A landscape with many peaks, sampled at points; each row gives a point and its height.
From any point a climber steps to the highest of the 6 points nearest to it. It stops when none of these is higher. Distance is the straight distance between rows; heights are no part of it.
gaf: [ -8 -15  11   5  33   0 -14 -17 -13   5   8 -31]  height 546
kib: [-20  -8  11  -2  16   8  -8   1  -4   1  -3 -14]  height 544
siz: [ -2   3 -10  22 -21  29  26  13  10   2  17   9]  height 374
kuzi: [-15 -22  -2  -3   6 -18 -14   2  -2 -10 -31  -6]  height 545
lor: [  1 -39 -21  22 -21 -21  16   6   2 -18 -23  18]  height 641
ripaf: [  0 -24 -25  22 -38  10  13   7 -13  -7 -18  16]  height 388
Pov: [ -1 -25   0 -16  -1 -36 -28  -7   3  -5 -46  -2]  height 500
Ledef: [  0  25   5  -4 -15  42  -1   1 -10  13  13  -1]  height 537
Ter: [ -7 -32  -7   3 -16 -26   0   5   1  -9 -43  12]  height 516
biz: [ -2  21  -2 -11  20 -31 -27  -7  -6 -33   0 -15]  height 586
numi: [ 16  13 -25  20 -39  32   8   6 -10 -14  11  10]  height 307
Vena: [-11   7  10   5   8   9  23  16  20   0  11   2]  height 588
vuz: [-17   3   7   1  -3  23  11  10   4   1   8   4]  height 405
Rigu: [ -8   0  -9  13   5 -26  13  13  21 -33   5  12]  height 631
bavu: [ 13 -35  -8 -16  -4 -38 -28 -22  -3  26 -49  -7]  height 598
Zevat: [ -8   6  -3   2 -19  32 -15  -1 -16  -1  -3  -5]  height 679
vol: [  5  35   9  -6  24 -21  10  15  27 -21  24   4]  height 634
Reke: [  5 -29  -7  -8 -31 -26  -7   2  -5  16 -54  15]  height 549
par: [-11  10  20 -11  17  17  24  10  15  16  18   0]  height 673
seku: [  2 -12 -14   2 -31  19 -32  -9 -23   9 -32  -4]  height 587
Zuzil: [  0  23  19 -11  -7  33  17  10   6  35  20  10]  height 358
duf: [  1   7  14 -14  52   1   5 -17  -3  22  29 -15]  height 515
tokug: [  3 -38  -7   3  -8  -4 -29 -26 -22  20 -26 -21]  height 605
noza: [ 15  12  36 -32  12   2  19   0   6  53  23  18]  height 44
gusuf: [-13  -7   0  -4  22 -14 -14   0   3 -23  -9 -13]  height 581
Zaf: [ 29  11 -12   9  -7  27 -42 -31 -37   0   3 -23]  height 603
Kagid: [  8 -24 -11  10  -9  11 -32 -32 -27  19  -9 -26]  height 600
Remik: [ 14  21   5 -11  14  37  -3 -15 -24  37  30 -11]  height 574
Seben: [ -1   7 -18  16 -32  30  -1   8 -15  -4   1   7]  height 460
Zuk: [  1   4 -20  15  -2 -42   2  10  12 -46   0  12]  height 642
pefe: [ -6 -28  -8   6 -35  -5  -8   5 -11   5 -44  11]  height 499
mok: [ -9  13  -1  -9  20 -25 -16   3   6 -36   3  -4]  height 592
Did: [ -2  -8   0  -6  27 -38 -29 -15  -4 -21 -11 -24]  height 520
Fif: [-12  10   8  -2 -10  34   6   4  -2  14  13  -4]  height 449
nono: [  7  -3 -15   9 -46  15 -13   2 -19  -6 -32  17]  height 540
Posi: [-12  16  10 -13  33 -14  -1   9  12 -14  16  -5]  height 601
zolat: [-13 -15  -2  12   0 -14   5  14  10 -27 -14   9]  height 607
pudur: [ -6 -26  -2  -1  16 -18 -31 -21 -16  -1 -19 -23]  height 453
repab: [  3  31 -14   7   0 -31   3  15  14 -40  13  11]  height 585
nal: [  7  18  32 -23  24   0  25   9  24  29  24  10]  height 312
rak: [ -3  15  23 -22  26  14  14  -2   2  34  24  -4]  height 418
Fepu: [-18 -19  -4  13  -2   2  11  13   9 -13  -7   8]  height 523
nizo: [-13 -11   1   1 -18  24 -18  -4 -18   1 -14  -5]  height 604
Zodob: [-5  1 -2 13  8  2 35 12 27 -9 15  9]  height 626
dipi: [ 1 13 16 -3 16 -7 28 17 31 -6 25  6]  height 732
lugom: [  3   7   3  17 -13  23  37  16  18  15  29  10]  height 506
bip: [ 14  19  -4   2  -2  37 -20 -20 -29  16  19 -17]  height 606
buk: [  6  24  10 -16  49 -19 -15 -13   1  -4  25 -15]  height 557
dakal: [ -1   2  -5   3 -11  35 -25 -17 -27  10   0 -21]  height 616
Rudid: [  9  15  -8  14 -26  38  28  10   7  10  23   8]  height 386
pizi: [ -5  -2   5   1  15  26  -8 -15 -25  25  17 -23]  height 597
Zigit: [ 14 -32 -14  13 -35 -29  13  -4  -5   6 -48  25]  height 452
tadob: [ -1  36   0  -9  21 -27 -10   7   3 -32  12  -6]  height 596
Vub: [23 10 27 -9  4 -8 51 15 34 29 28 27]  height 376
meb: [  0   9  23 -25  40  10  13 -15  -3  31  28  -3]  height 502
bozit: [  2 -27 -15   8 -16 -40   9   4   3 -20 -35  26]  height 677
Kod: [  5   6 -13  17  12 -25  31  12  32 -26  29  11]  height 584
tul: [ -4  -6  -1   6  12 -11  21  16  24 -24  10  11]  height 647
gof: [  4 -32  -9 -13 -24  -6 -30 -13 -20  28 -48  -1]  height 635
Gutot: [ -1  30  25 -22  32 -14  11   4  21   1  27   0]  height 617
Tinom: [  2  27  -6  -7  30 -35 -30 -18 -14 -24  19 -25]  height 563
fef: [ 18   4 -29  20 -45  24  -3   4 -15 -19  -8  15]  height 433
boli: [-12 -11  -4  18 -22  14  13  14   3  -2   0   7]  height 309
bagu: [ -5 -16  -1  -9   3 -40 -24  -3   4 -22 -32  -3]  height 448
lat: [ 4 10 13  7  5  7 45 13 31 13 32 12]  height 573
mur: [  9  15  28 -17  10  10  29  10  19  32  21  12]  height 208
Zuvi: [  7   5 -10   1 -22  31 -37 -16 -26   0 -13 -13]  height 602

For each start below, name the point where the climber stops.
Tinom: dipi
Kagid: Zevat
Pov: gof
kib: Zevat
nono: Zevat

Call two points neighbours if one is among the 6 nearest of the other. Go from one point of each pair to the other, from neighbour to neighbour, staying as high as possible. Name the lowest point that can't be avoided.
Zevat and gof: nizo
bozit and Zevat: Reke
bozit and dipi: zolat
